Points on a hilly landscape, in no order, each with its height.
A climber steps from a point to whichever of its 5 nearest points has the largest rise for the distance, and stops where none of them is higher. Distance is the straight distance between rows; heights are no part of it.
k_729 height 4.71: [172 175 119  95 133 117 108  80 118  94 136  96 144  72 104 130 178 105
 143 214 115 118 125 116  59 138  67]
k_685 height 5.26: [142 149 161 106  97 111 131 101 115  97 128 134 142 133 112 131 169 111
 161 162 111  91 160 122  92 182  87]
k_228 height 6.13: [149 153 150 124 133 119 150 124  96  84 137 149 148 145  86 117 137 110
 183 155 150 106 157 120  75 196  85]
k_340 height 6.76: [143 146 172 115 128 149 188 108 115  80 137 159 172 138 126 121 166 116
 189 132 135  89 156 115  88 186  98]
k_36 height 6.56: [169 154 122 138  97 116 135 123  69 107 132 140 101 152  69 152 163  87
 137 165 129 131 143 154 105 196 112]
k_529 height 3.11: [ 65 140 125 138 144 100  87 180 152 105 143 111 113  90 108 113 120 124
 140 130 149 131 135 120  96 129  72]
k_745 height 5.68: [120  44 154  99 143 138  94 124 167 166 155 135 166 123 163 119 104 130
 153  92 109  91  86 108 154  91 190]
k_76 height 2.55: [ 86 122 116 164 159  87  95 177 159 108 153 107 108  90 114 112  99 140
 114 120 144 130 106 146 131 136  91]
k_515 height 6.17: [148 177 136 146 126 162 153 142  89  68  99 161 145 165  95  99 112 138
 150 108 189 184 172  92  99 160 117]
k_942 height 6.89: [135 139  95 100  94 179 149  87  63 168  98 117 108 163  85 210 136 106
  74 143 177 102 114 137 140 145 107]
k_861 height 6.86: [183 186  92 132 111  97 107  70  67  88 118 100 103  85  85 144 182  98
 106 204 123 151 144 140  89 132  99]
k_782 height 6.15: [114 165 161 153 118 166 131 153  91  85 102 156 154 182  75 110 114 144
 127 120 173 170 174 109 122 139 132]
k_262 height 3.88: [ 90 124 136  95  95 110  81 162 106 135 101 137 113 140 104 111 143  98
 141 133 110 145 152 102 132 103 112]
k_537 height 1.68: [105  79 173 142 115 154 146 150 163 142 193 141 142 121 166 113 126 121
 107  83 131  91 114  84 157  83 166]
k_527 height 4.68: [116  98  97 161 142 127  97 160 132 169 113 121 110  98 143  89  74 114
 114 125 113 122 104 185 168 133 158]
k_372 height 4.69: [193 100 141  78  50 147 127  63 111 125 139 123 109 133 128 153 179 102
 116 153  89  95 127 113 114 158 122]
k_319 height 4.74: [194 101  93 140 185 149 104 150 134 158 147 147 172 149 132 131  83 131
 164  84 148 180 100 177 179  97 172]
k_239 height 5.85: [206 146 104 106  95 110 119  72  76 110 130  83  52 116 107 160 173  76
 104 167 127 122 113 123 144 135 122]
k_879 height 4.93: [118 150 169 103 133 117 150 118 123  85 123 145 147 157 116 105 156 114
 189 128 129 119 168  97 113 175  92]
k_800 height 6.28: [161 141 113 128 101 161 157 116  65 136 122 146  82 170  73 192 147  95
  91 134 175 125 117 152 139 187 129]
k_528 height 5.74: [ 86 146 153 126 122 145 101 156 113 115 102 154 134 183  83 113 116 133
 141 113 168 175 166 116 133 131 135]
k_240 height 3.74: [100  86  96 144 125 159  72 159 113 174  85 136 113  95 122 121  84 121
  97 131 118 136 107 157 139  91 190]
k_706 height 3.43: [112 151 119  98  95 110  96 111 105 119 105 111 114 118 119 112 174 101
 143 166  97 126 166 109 103 138  93]
k_393 height 5.60: [152  97  96 144 138 175  96 142 136 200  85 148 144 109 130 133  64 138
  93 158 146 119 125 206 158 124 176]
k_205 height 3.82: [145 118 135 183 152 101 202 125 161 131 201 169 163 139 190 182 124 196
  85 140  94 116 130 126 113 114 174]
k_78 height 2.98: [120  72 129 139 166 153  78 137 123 153 131 143 133 186  80 160  77 135
 151 108 172 182 100 115 122  84 188]
k_263 height 5.94: [146 130 104 103  86 166 139 115  78 177 114 134  87 178  93 196 154 121
 113 148 179 119 126 124 132 147 111]
k_953 height 4.08: [123 132 139  95 113 143 134 148  82 139 102 157 110 215  98 147 124 110
 159 125 157 161 153  98 123 146 146]
k_378 height 5.95: [174 154 101 109  84 132 128  92  61 137 125 112  66 127  99 178 160  87
 106 162 121 124 125 133 140 135 105]
k_462 height 4.35: [ 77 113 153 124 133 108  99 154 140 127 126 116 132 133 124  92 121 113
 154 103 120 142 132 113 157 132 123]
k_816 height 5.86: [122  61 158 110 137 125 117 129 169 160 145 121 163 124 170 115 116 121
 150  89 110 100  79 110 168 110 170]
k_304 height 1.85: [145 123 144 159 178  66 191 124 167 114 172 146 147 118 179 182 117 192
 100 134  93  99 114 146 109 135 138]
k_963 height 2.64: [130 126 151 170 153 102 187 109 167 128 179 140 145 105 186 157 120 173
 100 118  84  95 107 147 127 121 161]
k_461 height 3.42: [ 89 125  76 132 115 114  78 157 113 122  99 113  84  76 151  59 126 108
 101 120 113 133 116 155 114  77 150]
k_103 height 6.22: [191 132 112 136  97 100 133 106  72 108 120  94  71 122  98 161 182  71
 106 152 124 125 113 144 138 188 121]
k_647 height 4.21: [118  77  91 103 118 111  61 162 108 163  95 123  88 106 132  89 114 104
 127 120 104 129 101 117 128  81 165]
k_619 height 4.48: [145  72  92 144 178 140  76 135 142 184 143 147 165 144 114 153  67 129
 151 123 157 157  91 163 134 101 195]
k_451 height 6.83: [124 177 114 121  95 139  90 137  96 100 123 142 140 114  55 146 141 132
 121 189 163 131 163 130  66 163  67]
k_332 height 4.29: [145 127 130 162 172 117 204 102 163 149 148 142 162 141 200 152 118 171
 111 101  86 109 110 153 159 109 154]
k_28 height 5.65: [157 142 138  86  95 118 128 103  91 118 129 130 113 151 104 147 175  92
 160 159 105 114 154 125 114 179 112]
k_634 height 6.48: [ 77 173 125 118  72 169 108 107  91 111  74 122 134 136  61 152 140 151
  67 162 144 137 158 116  92 142  90]
k_907 height 3.54: [157 172  89 194 174 130 159 149 160 128 160 124 142 140 137 141  85 191
 106 112 153 171 126 185 149 130 115]
k_767 height 4.49: [ 88 103 139 114 128 106  83 156 136 145 118 108 105 104 140  93 114 104
 133 121 104 129 123 138 152 109 137]
k_915 height 5.67: [ 99 118 115 180 150 156 102 155 149 127 137 131 141 110 111 115  79 172
  97 115 160 128 113 190 163 137 146]
k_159 height 6.70: [169 132 142 194 136 122 205 110 139 126 175 155 170 133 191 169 125 159
  92 102  88 135 117 124 147  86 178]
k_144 height 6.42: [ 71 158 124 127  78 159 110 118  98 137  81 141 118 148  69 145 138 137
  78 158 139 149 159 115 114 126 118]
k_505 height 3.53: [117 162  96  70 112 110 111 102 125 105 106 114 102  91 156  66 183 116
 110 152  85 145 155  97 100  84 143]
k_295 height 5.20: [150 145 147  99 124 114 151 119  75 109 118 158 126 195 117 138 136 102
 170 129 129 127 165 111 120 175 139]
k_62 height 6.21: [ 89 144 159 134 137 106 110 164 128  86 129 134 137 137  87 109 118 127
 168 125 164 161 162 107 108 149  88]
k_968 height 3.96: [ 95 128 134 163 162  93 117 151 143 125 152 102 117 102 149 101  94 134
 143 108 123 125 114 148 162 135 137]
k_138 height 4.27: [ 84 129 160 162 170  99 136 154 155  82 156 115 140 130 133 115 112 128
 157  94 144 140 119 111 141 132 105]
k_951 height 1.47: [165 168  76 155 189  87 193 139 153 149 139 151 134 169 151 145 114 211
 121 131 125 161 160 177 110 121 112]
k_285 height 4.62: [140 140  85  96  90 147 114 114  71 179  99 137  75 164  95 192 151 102
 120 168 136 132 135 102 129 117 115]
k_439 height 5.70: [124 155 152 124 125 138 127 148  93  85 101 159 135 192  96 110 121 126
 160 111 170 190 172 100 128 145 122]
k_459 height 7.97: [137 129 119  67  86 122 108 122  89 154 109 128  97 161 111 152 158 107
 152 153 109 120 158  97 131 135 120]
k_110 height 5.56: [ 90 124 146 105  99 171 117 133 113 149  79 152 119 191  77 152 112 140
 100 132 162 148 141 106 133 113 139]
k_964 height 5.38: [184 139 154 118 140 123 161 109  81  85 129 154 125 144 108 138 144  92
 165 142 125 100 135 139 104 224 125]
k_141 height 4.37: [120 117  77 144 129 107 113 153 138 144 104 105  83  65 184  67 106 118
 114 130 105 109 108 172 145 113 144]
k_418 height 1.20: [123 102 143 182 125 100 177 142 185 135 202 147 128  86 165 155 120 165
  79 145  96  75  97 132 110 120 157]
k_843 height 6.88: [117 174 150 142 144 125 152 143 105  79 116 132 144 159  99 106 132 127
 173 117 179 160 167 102  94 158  82]
k_204 height 4.43: [189 115 173 123 107 149 155  86 112  72 152 141 115 124 109 141 180 105
 139 139 110  81 106 147  81 207 131]
k_174 height 5.64: [128  63 138 116  86 155 125 133 182 163 135 122 128  66 186  89 112 116
 113 106  95  74  74 118 135  70 164]
k_491 height 5.92: [173 108  76 119 107 162 135 112  71 157 123 109  66 149 106 201 157  94
 101 137 184 113  94 131 154 154 115]
k_41 height 3.79: [103  98 167 146 150 126 160 126 165 126 175 129 149 110 177 129 116 138
 130  81 110 101 100 120 162 116 150]
k_931 height 5.01: [ 99 112 133 152 153 103 134 154 163 140 150 105 111 107 166 104  99 117
 133 112 115 106 110 154 165 143 133]
k_867 height 0.99: [ 89 110 177 108  78 155 127 118 166 129 143 147 162 115 142 112 171 116
 130 119 114  89 154  90 120 130 110]
k_946 height 7.75: [102  91 140  96 116 132  95 141 169 157 111 111 134  94 172  86 116 110
 133  96  99  89  93 112 148 110 155]
k_825 height 4.61: [139 105 100 157 147  98 179 128 166 170 119 117 102  94 203 132 113 157
 124 161  92  76 121 167 129 140 123]
k_615 height 4.39: [ 60 126 121 114  93 164  69 144 114 146  63 123 114 136  83 135 112 128
  62 142 136 151 131 126 130  89 144]
k_351 height 4.75: [156 143 158 112  96 146 129  80 147  92 151 121 153  86 115 139 181 114
 151 194 124  84 135 126  64 168  61]
k_213 height 5.37: [191 128 128  70  79 125 122  64 102 120 122 117 110 122 127 147 175 101
 120 164  88 105 144 118 117 150 120]
k_839 height 3.75: [ 96 111 183 106 128 147 162 123 144  86 129 141 167 159 164 111 155 117
 165  89 145 120 122  76 140 132 124]
k_543 height 3.01: [146 103 153 161 145 141 182 127 179 158 157 134 155 129 210 153 114 162
 121 104  99  98 103 147 171 117 166]
k_320 height 2.40: [ 82 103 195 116 108 138 153 129 160 118 153 138 153 131 156 102 145 129
 151  93 131 103 131  82 137 124 128]
k_620 height 4.47: [134 129 153  86 127 121 140 138  94 104 109 162 135 196 122 123 146 123
 193 108 146 145 161  84 132 151 141]
k_137 height 2.96: [ 92  72 118 104 141 122  66 147 120 171 105 133  92 155  98 154 100 114
 146 125 133 154 101 108 118  81 179]
k_203 height 7.16: [ 75 125 174 113 114 126 134 121 175 106 147 127 135  97 142 102 154 122
 139 105 123  93 132  88 114 138 108]
k_121 height 3.71: [ 58 122 136 137 116 165  73 138 130 134  73 123 129 131  74 117  97 157
  57 130 134 136 125 138 133 119 160]
k_297 height 5.33: [111 155 119  87 119 108 102 108 143 104 126  98 130  83 122 109 173 124
 140 167 112 120 155  87  61 119  60]
k_58 height 6.65: [ 95 111 116  96 116 177 112 127 110 188  91 141 101 201  71 189 115 133
 124 151 169 144 128  88 115 102 133]
k_435 height 8.08: [113 151 144  87 139 113 105 148 165 107 133 103 138  90 102 139 173 118
 157 156 151 110 133 101  48 123  24]
k_426 height 5.28: [ 94 151 149 109 109 109 111 144 108 116 114 144 124 152  91 112 136 104
 165 134 133 149 167 106 123 151 111]
k_665 height 5.17: [146 137 106 179 177 111 159 141 158 135 154 120 133 135 158 120  84 159
 135 109 120 151 119 171 179 128 132]
k_27 height 3.76: [104 171  87  80 109 104  93 118 124 103 105 110 113  84 134  84 176 115
 117 163  95 131 173 110  79 101 113]
k_803 height 2.26: [150 119 171  85  61 158 134  88 129 111 136 157 156 142 132 131 174 120
 140 143 105  88 156  90 112 150 127]
k_481 height 1.02: [108 107 148 148 159  70 151 138 195 104 164 105 119  77 140 160 118 154
 110 126 117  80  77 127 100 129 112]
k_642 height 0.60: [151 140 108 138 179  86 210  98 165 138 148 143 157 150 179 162 117 202
 111 129  85 140 132 153 117 129 141]
k_919 height 6.73: [116 133 147 148 170 113 133 140 134  86 146 125 151 137 128  95  97 135
 153  64 153 179 127 120 167 121 115]
k_480 height 5.58: [103  50 146  75  97 157  92 115 160 158 129 129 142 105 168  99 127 124
 121 104 110  92  90  78 122  73 172]
k_437 height 1.86: [152 148 118 165 198  84 189 117 162 109 166 131 147 134 168 152 106 181
 123 105  99 140 109 158 140 136 118]
k_420 height 5.48: [186 151  85 135 104 139 136  88  69 108 117  82  63 102 112 175 188  76
  77 157 172 134  93 135 158 110 127]
k_324 height 3.56: [148 123  93 166 167 113 179 139 156 197 117 141 122 140 192 131 109 178
 141 147 121 121 166 186 142 141 127]
k_440 height 4.70: [109  68 143 107 160 119  81 144 133 154 128 128 141 166 128 119  96 117
 182  97 127 155 100 103 147  98 184]
k_63 height 3.90: [186 136 107 155 169 136 174  95 130 125 133 100 184 135 190 137 113 151
 128  50 106 179  84 127 179  94 126]
k_95 height 2.68: [126 104 129  38  71 147 100  83 140 143 107 125 119 138 146 119 172 129
 134 145  92  98 136  77 109  96 126]
k_257 height 5.24: [190  99  71 119 119 137 118  97  73 120 134  67  56 113 131 174 176  81
 116 133 172 122  77 109 147 136 126]
k_941 height 3.83: [ 79  98 161 100 114 121 101 133 174 123 138 107 127  90 164  84 136 118
 127  96  97  96 123 104 129 116 114]
k_369 height 4.04: [184 171  92 179 167 145 151 143 149 148 144 127 161 147 156 123  91 153
 139  84 132 176 129 172 188 110 144]
k_330 height 3.89: [173 142  92  49  99 119 122  60 111 131 108  92  86 141 134 139 183 109
 120 166  88 126 143  82 121  93 129]
k_804 height 5.43: [ 98 149 137 164 166 132 134 157 125  65 132 127 145 142 101  93 106 145
 151  87 178 178 143 123 149 135 112]
k_578 height 0.56: [140 133 109 158 188  77 183 133 164 132 155 123 118 118 174 160  95 199
 123 143 115 108 132 171 127 143 119]
k_897 height 4.28: [ 88 151  90 100 101 139  78 144  94 133  80 129 102 120 103 108 148 116
  98 153 111 159 153 114 118  82 128]
k_115 height 4.20: [121 188  75 102  86 133 102 105  64 129 100 121 105 118 104 132 162 114
  88 172 114 152 158 111 109 102 118]
k_828 height 5.23: [158 145 105 107  94 132 128 116  74 148 117 144  90 195  90 168 152 108
 130 159 141 133 130 115 134 150 131]
k_742 height 6.06: [162 161 147 104 107 119 115 102 114 104 140 109 139 105  93 132 167 111
 167 182 117  94 142 125  71 182  74]
k_301 height 3.19: [116 118 143 156 159  92 167 138 182 135 162 104 115 105 175 140  99 158
 110 122  95  95  97 151 143 144 124]
k_171 height 5.99: [131 108 115 151 158 168  83 144 138 166 129 143 155 121 110 118  69 144
 100 107 150 159  99 172 171 125 187]
k_896 height 5.54: [ 56 158 106 104  94 162  97 123  96 120  54 120 124 139  88 122 133 127
  53 141 134 146 141 104 102 101 122]
k_917 height 3.21: [147 123 129 156 159 112 196 117 175 162 158 143 139 126 201 155 124 164
 109 140  78  91 119 158 152 130 155]
k_512 height 3.52: [167 151 116 177 188 109 183 104 140 105 160 113 149 127 159 122  97 156
 130  66 112 169 112 143 162 106 118]
k_154 height 0.93: [ 75 120 146 120 114 114 132 133 194 114 158 109 117  43 152 108 150 134
 102 110 120  89  99 103  95 114 101]
k_960 height 5.59: [149 111  98 164 151 113 138 161 159 175 118 109 108 101 175 108  84 137
 133 149 115 105 116 194 161 139 129]
k_195 height 5.75: [ 62 152 152 135 121 121  84 170 117 104 125 143 138 141  84 112 127 123
 132 147 171 150 158 121 107 150  89]
k_143 height 4.02: [211 110 106  67  81 118 128  40 103 130 127  89  82 135 133 159 173 111
 114 160 101 102 102  96 124  97 130]
k_387 height 4.14: [180  84  75 131 169 168 106 156 161 210 130 163 169 140 140 150  82 133
 146 145 157 151 123 190 152 119 175]
k_334 height 6.66: [ 99 123 193 137 146 135 184 120 150  73 146 141 163 121 144 103 164 131
 147  85 156 125 131  71 119 117 113]
k_246 height 7.24: [170 170 104 125  97 104 114  84  70 122 123 107 106 111  74 149 162  92
 123 187 109 130 143 134  92 156  92]
k_233 height 4.12: [ 98  96 131 138 146 125  72 173 123 150 119 128 124 122 133 111  82 117
 137 113 136 149 123 140 168 106 165]
k_507 height 4.64: [111 119  95 166 147 100 123 156 151 140 140 118 106  79 166 118  75 136
 114 141 138 113 109 174 150 148 119]
k_789 height 3.45: [ 77 128 185 137 143 111 166 138 169  81 144 122 157 114 119 123 153 125
 159 100 141 106 136  79 111 135  85]
k_471 height 3.15: [ 92 119 202 158 120 149 173 131 167  92 184 145 154 112 135 127 172 129
 140  83 145 100 136  64 101 113 110]
k_269 height 6.68: [105 179 149 136  97 163 129 110  98 101 118 142 135 163  40 152 129 141
  79 163 166 120 167 127  90 181  82]
k_522 height 7.86: [144  70 149 116 149 130 132 137 181 190 133 119 162 116 192 118  93 114
 150 103  90  95  84 134 175 114 172]
k_329 height 6.27: [146 136 146 122 144 133 140 140 100  76  97 131 149 163 136  87 124 132
 166  61 170 207 142  90 140 121 126]
k_614 height 4.54: [153 135 103  93 108 137 138 123  76 167 115 142  81 199  96 185 135 120
 154 152 159 129 113  90 125 139 130]
k_157 height 4.52: [128 126 158 166 174 107 182  99 154  84 146 113 166 119 180 119 123 142
 128  52 122 151  93  98 171 106 136]
k_349 height 4.67: [149 156 140  96  86 125 113  81 134  95 125 124 141  95 118 109 176 110
 142 178 101 100 156 118  93 143  85]
k_830 height 6.02: [179 181 127 119 121 169 178 133  60  88 111 176 131 184  78 128 117 133
 129 113 172 172 171 125  99 186 130]
k_231 height 4.91: [128  99 111 138 155 126  94 160 144 168 125 126 113 102 149 106  85 118
 147 117 118 132 108 170 181 112 160]
k_753 height 3.06: [163 158  97 146 181 117 190 127 150 171 135 127 154 168 196 133 108 159
 146  97  95 155 134 170 161 122 135]
k_592 height 3.84: [125 130 185 120  91 163 166 115 155  98 155 154 156 118 133 129 181 124
 150 137 138  75 165  92  85 159  97]
k_390 height 4.50: [149  77 106 121 134 120 113 151 151 182 102 105 117  84 200 101  93 118
 148 139  94  80 103 166 155 113 160]
k_35 height 4.09: [ 90  71 160  91  82 166 108 128 167 149 145 142 138 107 156 104 152 114
 133 100 104  90 122  79 122  85 142]
k_739 height 5.98: [165 173 149 118 145 127 167 128  84  67 119 148 143 153 125 109 137 110
 179 127 144 155 161 111  81 187 101]
k_883 height 5.27: [ 72 118 133 127 107 140  73 169 107 126 102 138 117 142  93 109 110 129
 126 123 147 154 157 127 137 130 135]
k_780 height 2.34: [104  99 168 179  98 114 159 137 185 148 187 128 121  89 171 133 131 141
  85 101 112  84 107 125 131 102 167]
k_339 height 5.69: [114 119 139 163 153 163  94 160 138 142 125 146 145 137 104 116  80 143
 115  97 161 163 116 167 178 124 180]
k_46 height 6.29: [159 183 130 137 131 126 142 138  73  90 132 152 140 155  67 132 133 118
 155 159 170 128 164 146  76 202  77]
k_363 height 5.00: [171 131 124 154 169 121 131 119 122 105 130 113 157 140 151  94 100 132
 150  48 141 194  97 140 185 101 145]
k_617 height 3.95: [106 106 112 146 122 106 134 143 168 142 118 103 104  54 182  88 115 121
 115 118  91  83  90 146 137 113 134]
k_11 height 7.00: [169 181 105 122  99 111  96 109  80 102 132 110 124 103  76 141 156 106
 135 203 135 133 141 144  75 155  71]
k_474 height 2.75: [179 182  78 177 182 114 186 119 137 142 146 120 143 147 166 135  96 186
 124  78 108 174 148 161 143 116 120]
k_725 height 4.53: [162 102 128 149 186 115 139 124 150 148 157 121 170 151 177 119 100 127
 156  68 111 140  92 145 195  95 156]
k_392 height 3.98: [ 93  90 177 104 135 111 117 136 147 127 125 122 149 148 148 101 123 117
 163  86 120 131 111 102 155 127 152]
k_472 height 0.01: [100 106 180 185 133 109 182 140 178 108 198 147 139 105 133 162 133 140
 101 102 139 108  99 109 101 110 142]
k_663 height 4.66: [114 105 147 130 154 126 100 161 114 120 117 134 137 176 113  98  95 123
 172  77 145 175 130 116 164 110 145]
k_128 height 5.90: [101 145 111 105  77 152 115 124  85 150  81 134  95 158  74 160 145 119
  89 146 129 157 150 107 114 119 114]
k_241 height 5.30: [183 147 156 117 133 139 140  92 112  75 148 129 153 105 103 130 173 111
 169 183 127  80 119 144  63 200  75]
k_2 height 6.92: [138 130 149 161 179 107 178 115 155 115 164 127 159 134 180 128 115 150
 129  76 104 119  97 130 177 117 149]
k_562 height 4.45: [125 118 154  77  96 119 125 121  99 133 114 143 128 179 122 123 157 108
 176 128 112 131 149  91 141 150 117]
k_571 height 4.13: [141 140  87 178 169 130 163 161 157 174 138 137 125 122 152 134  82 177
 107 147 154 133 142 195 156 149 119]
k_364 height 5.53: [ 64 137 138 169 132 158  80 163 148  94 123 134 146 125  62 102  83 167
  89 116 184 139 134 146 121 145 114]
k_504 height 6.59: [134 173 144 124 114 113 113 136 100  97 128 120 132 129  75 137 157 104
 166 177 149 108 155 131  71 177  52]
k_508 height 6.39: [144 159  82 116  79 162 146  86  67 151 113 113  88 127  85 188 164  98
  60 147 168 126 113 149 154 151 113]
k_414 height 2.35: [150 165  76 167 151 137 183 147 171 200 117 152 129 161 153 123 109 204
 116 130 161 160 175 186 109 123 131]
k_583 height 0.83: [ 85 120 159 138 160  88 138 144 186 100 155 114 118  83 136 135 130 135
 121 114 129  93  93  99 104 119 101]
k_119 height 1.76: [120 135 120 178 197  90 134 174 159 109 175 116 114 110 119 142  80 161
 130 105 154 135 111 159 141 142  98]
k_895 height 3.55: [100 102 144 125 143 160  84 158 114 126 115 139 145 184  88 136 109 142
 140 109 157 182 116 117 155 103 176]
k_244 height 4.96: [140 137  87  72  93 128  94 111  87 165  96 116  83 143 111 150 162 111
 133 161 104 129 140  93 112  92 123]
k_468 height 6.79: [115 175 127 135  81 153 131 116  66 130  96 136 112 159  55 169 145 111
  79 164 144 136 153 141 106 171 109]
k_788 height 2.60: [114 111  95 104 121 113 105 127 150 116  98 113 115  64 188  32 132 122
 113 105  76 114  94 142 111  78 159]
k_832 height 3.14: [199 169  78 155 176 134 184 117 142 156 119 118 158 157 175 134  97 168
 141  74 106 177 140 166 150 102 124]
k_408 height 2.54: [108 121 119  58 102 127  93 104 127 129 100 114 108 106 159  70 166 118
 124 124  77 131 154 100 102  81 141]
k_717 height 4.25: [123  73 152 155  79 137 150 144 196 178 163 119 124  84 183 113 117 117
  95 126  95  70 102 123 150 105 161]
k_501 height 1.33: [124 100 109 169 110  87 182 113 180 150 146 151 110  76 183 164 130 180
  69 162  93  58 117 158  91 122 136]
k_926 height 5.73: [153 114 109 156 176 133 122 155 142 164 143 125 146 139 154 117  84 122
 157 117 120 139 119 184 183 124 159]
k_252 height 4.90: [120 146 172 103 143 136 167 113 107  82 118 149 168 159 140 102 157 113
 179  97 139 124 152  87 112 162 114]
k_381 height 3.99: [ 83  97 120  99 107 147  75 163 117 157  87 144 102 142  92 126 109 114
 110 133 129 153 123 121 138  81 158]
k_216 height 5.71: [144  39 125 109 164 129  82 122 164 182 156 114 161 126 171 128  84 117
 173 124 108  96  75 123 137  98 187]
k_460 height 3.67: [130 131 145 169 175  93 184 110 177 107 173 136 149 114 171 158 106 165
 108 102 110 114  97 140 137 126 146]
k_485 height 4.94: [121  44 128  94 142 114  78 134 152 173 125 126 133 113 151 113  83 122
 163 122 101  97  84 108 117  83 181]
k_102 height 4.55: [ 76 138 163 101 131 104 119 135 151  92 138 117 144 112 119 113 143 122
 167 133 125 113 154 101  86 148  80]
k_448 height 4.73: [144  74 124 115 168 119  91 142 147 173 135 134 160 136 152 124  74 124
 172 105 116 128  73 135 153 106 183]
k_316 height 5.45: [211 157 107 121 121 106 150  62  99  79 135  63  78  99 117 128 181  83
  82 155 130 142 111 114 146 105 151]
k_85 height 3.92: [ 85 134 121  95 142  99 101 147 178 102 136  99 117  43 134 100 148 140
 132 140 124 109 108 108  76 105  78]
k_24 height 7.23: [ 90  95 155  93 131 116  70 154 130 156 111 121 118 153 137 104 119 107
 159 113 114 140 126 102 147 112 156]
k_912 height 6.38: [183 141 140  97  86 113 129  75  85 116 126 115 107 135 115 141 175  97
 129 166  95 112 136 131 117 176 101]
k_872 height 2.18: [115 121 146  69  76 134  96  97 130 133 116 127 130 119 135 108 172 105
 142 141  92 101 160  97 111 143  97]
k_882 height 7.70: [119 126 164 143 147 113 149 133 119  76 113 126 149 152 140  97 122 126
 181  69 146 174 144  92 141 128 125]
k_74 height 4.31: [ 53 134 113 126 106 143  78 160 109 132  83 129 107 103 102 112 113 121
  90 129 127 160 133 130 129 100 139]
k_836 height 0.25: [109 101 172 201 126 137 182 140 156 116 214 143 145 118 142 136 142 120
  98  83 133 114 124  79 139  89 161]
k_325 height 4.98: [105 138 138 167 167 131 114 176 151  81 153 126 133 119  73 121 101 160
 118 100 208 148 130 135 113 126 101]
k_590 height 5.19: [104 135 131 168 156 146 103 161 128 100 134 135 152 150  92  99 103 147
 128  95 167 176 129 142 169 116 142]
k_995 height 6.81: [134 117 102 157 152 181 105 149 135 172 112 147 150 120 125 112  73 140
  89 126 147 131 114 201 165 135 173]
k_545 height 2.61: [107 110 191 132  74 155 169 135 152 106 162 160 158 130 144 118 176 115
 147 110 143 105 166  82 116 120 112]
k_675 height 6.96: [120 188 108 131  90 130  99 116  77 107 110 126 115 129  63 149 162 111
 119 182 138 142 161 135  84 160  87]
k_442 height 4.99: [154 121  83 161 162 148 141 152 152 181 130 139 136 136 146 123  82 150
 134 119 138 143 151 203 178 126 161]
k_272 height 6.16: [128 163 152 123 107 117 135 151 103 111 115 147 125 164  90 129 136 116
 173 142 146 146 173 111 107 179  98]
k_937 height 2.83: [187 150 100 146 164 132 201  80 144 148 120 125 170 146 199 159 112 172
 114  70  67 161 130 142 144  97 120]
k_874 height 7.45: [119 177  79  99  89 176 144  78  79 137  73 111 118 146  93 172 156 116
  44 162 139 114 126 130 138 110 101]
k_728 height 5.66: [202 124 142 114  81 105 132  46  98  84 131  79  85  81 106 150 196  88
  96 157 105 115  96 122 129 166 133]
k_20 height 2.81: [114  85 136  88 132 117  92 143 112 157 107 136 113 193 122 141 117 123
 179 135 126 153 113  78 114  98 145]
k_817 height 5.97: [ 65 144 142 129 101 157  88 151 121 111  98 135 135 155  60 118 113 148
  99 129 154 152 149 120 116 132 116]
k_554 height 4.17: [153 120 158 172 159 137 207 100 143  98 153 137 177 115 196 150 122 147
  99  54 113 143  84 103 167  89 161]
k_868 height 2.07: [130  94 131 184 101 118 188 136 179 164 178 138 125  96 192 151 124 156
  82 135  85  79 122 145 131 118 165]
k_961 height 6.58: [162 161 140 122 105 158 154 126  60 112 115 167 109 189  56 161 144 121
  97 150 172 137 152 144 124 187 120]
k_370 height 3.27: [111 131 115 158 170  78 159 161 172 125 158 106 109  96 153 134  86 148
 116 127 124 107 109 171 147 151 107]
k_809 height 6.45: [123 173 145 139 130 151 132 147  96  73 123 161 147 158  59 125 127 150
 139 130 190 151 170 128  82 171  87]
k_957 height 5.57: [ 74 145 118 107 108 128  71 147 109 128  99 132 111 104  99  95 137 112
 105 156 112 147 165 127 112 110 101]
k_506 height 6.69: [ 89 163 101 121  96 125  80 136 102 113 108 125 129 107  71 131 140 123
 102 180 139 148 169 132  74 134  76]
k_844 height 5.47: [158 199  83 101 131 110 113  95  99  90 127 118 116  95 120 104 181 123
 114 188 105 147 176 119  82  98 120]
k_801 height 5.14: [ 91 140 151 164 136 155 109 159 132  72 119 129 147 156  75 103 102 161
 120  97 191 181 143 127 135 128 134]
k_607 height 3.78: [147  98 125 144 171 135  87 137 120 132 111 141 154 173 113 122  86 128
 164  76 162 195  89 124 165  83 184]
k_847 height 2.58: [109 112 163  70 102 132 119 114 131 123 115 144 141 159 134 110 158 106
 169 122 106 108 148  83 130 134 128]
k_518 height 5.25: [182 171 138  91 135 120 101 106 129 101 142  95 155  78  98 140 181 116
 157 201 140 103 109 133  72 146  37]
k_655 height 4.83: [135  93 109 136  93 139 150 114 171 158 116 115 112  48 209  87 120 124
  90 123  94  63  87 147 151  91 159]
k_192 height 5.55: [115 134 116 178 151 142 106 167 144 151 144 120 127 118 127 113  78 153
 120 110 140 139 118 180 180 143 145]
k_920 height 5.10: [138 109  91 149 139 124 129 154 144 178 103 111 106  86 179 108  98 117
 136 153 111 100 124 185 158 124 139]
k_152 height 4.51: [130  97 119  67 105 122  90 115 111 180 101 116 107 165 134 141 150 120
 161 144  97 119 133  76 109  91 130]
k_367 height 6.91: [139 173 102 115  95 119 118 116  74 120 116 135 101 130  71 147 163  97
 117 176 122 142 169 139 112 155  92]
k_234 height 6.10: [140 206  73 128 102 146 131  71  56 102 114 115 108 116  62 165 168 109
  46 191 147 134 135 142 105 110 114]
k_565 height 3.22: [ 76 121 105 152 121 122  69 176 131 127 112 113  98  77 125  91 103 115
 116 128 137 138 130 156 140 119 132]
k_854 height 4.97: [108  75 125 113 141 114  69 161 126 165 111 122 113 116 146 103  92 101
 144 112 110 126  96 130 145  94 173]
k_638 height 7.12: [139 112 126 148 174 118 157 136 167 171 134 122 148 123 183 117  95 139
 147 116  92 110 112 173 183 134 150]
k_714 height 4.26: [166  76  80 123 158 127  92 154 137 204 106 135 131  95 147 133  58 114
 149 151 127 123 115 190 144 108 182]

Call two points neighbours if one is among the 5 nearest of the other. Go from one point of each pair to the other, from neighbour to neighbour, staying as high as possible. Name the lowest point that can't be avoided.
k_246 and k_58 | k_263
k_24 and k_995 | k_485
k_435 and k_159 | k_332
k_58 and k_638 | k_364
k_843 and k_2 | k_725
k_246 and k_874 | k_800
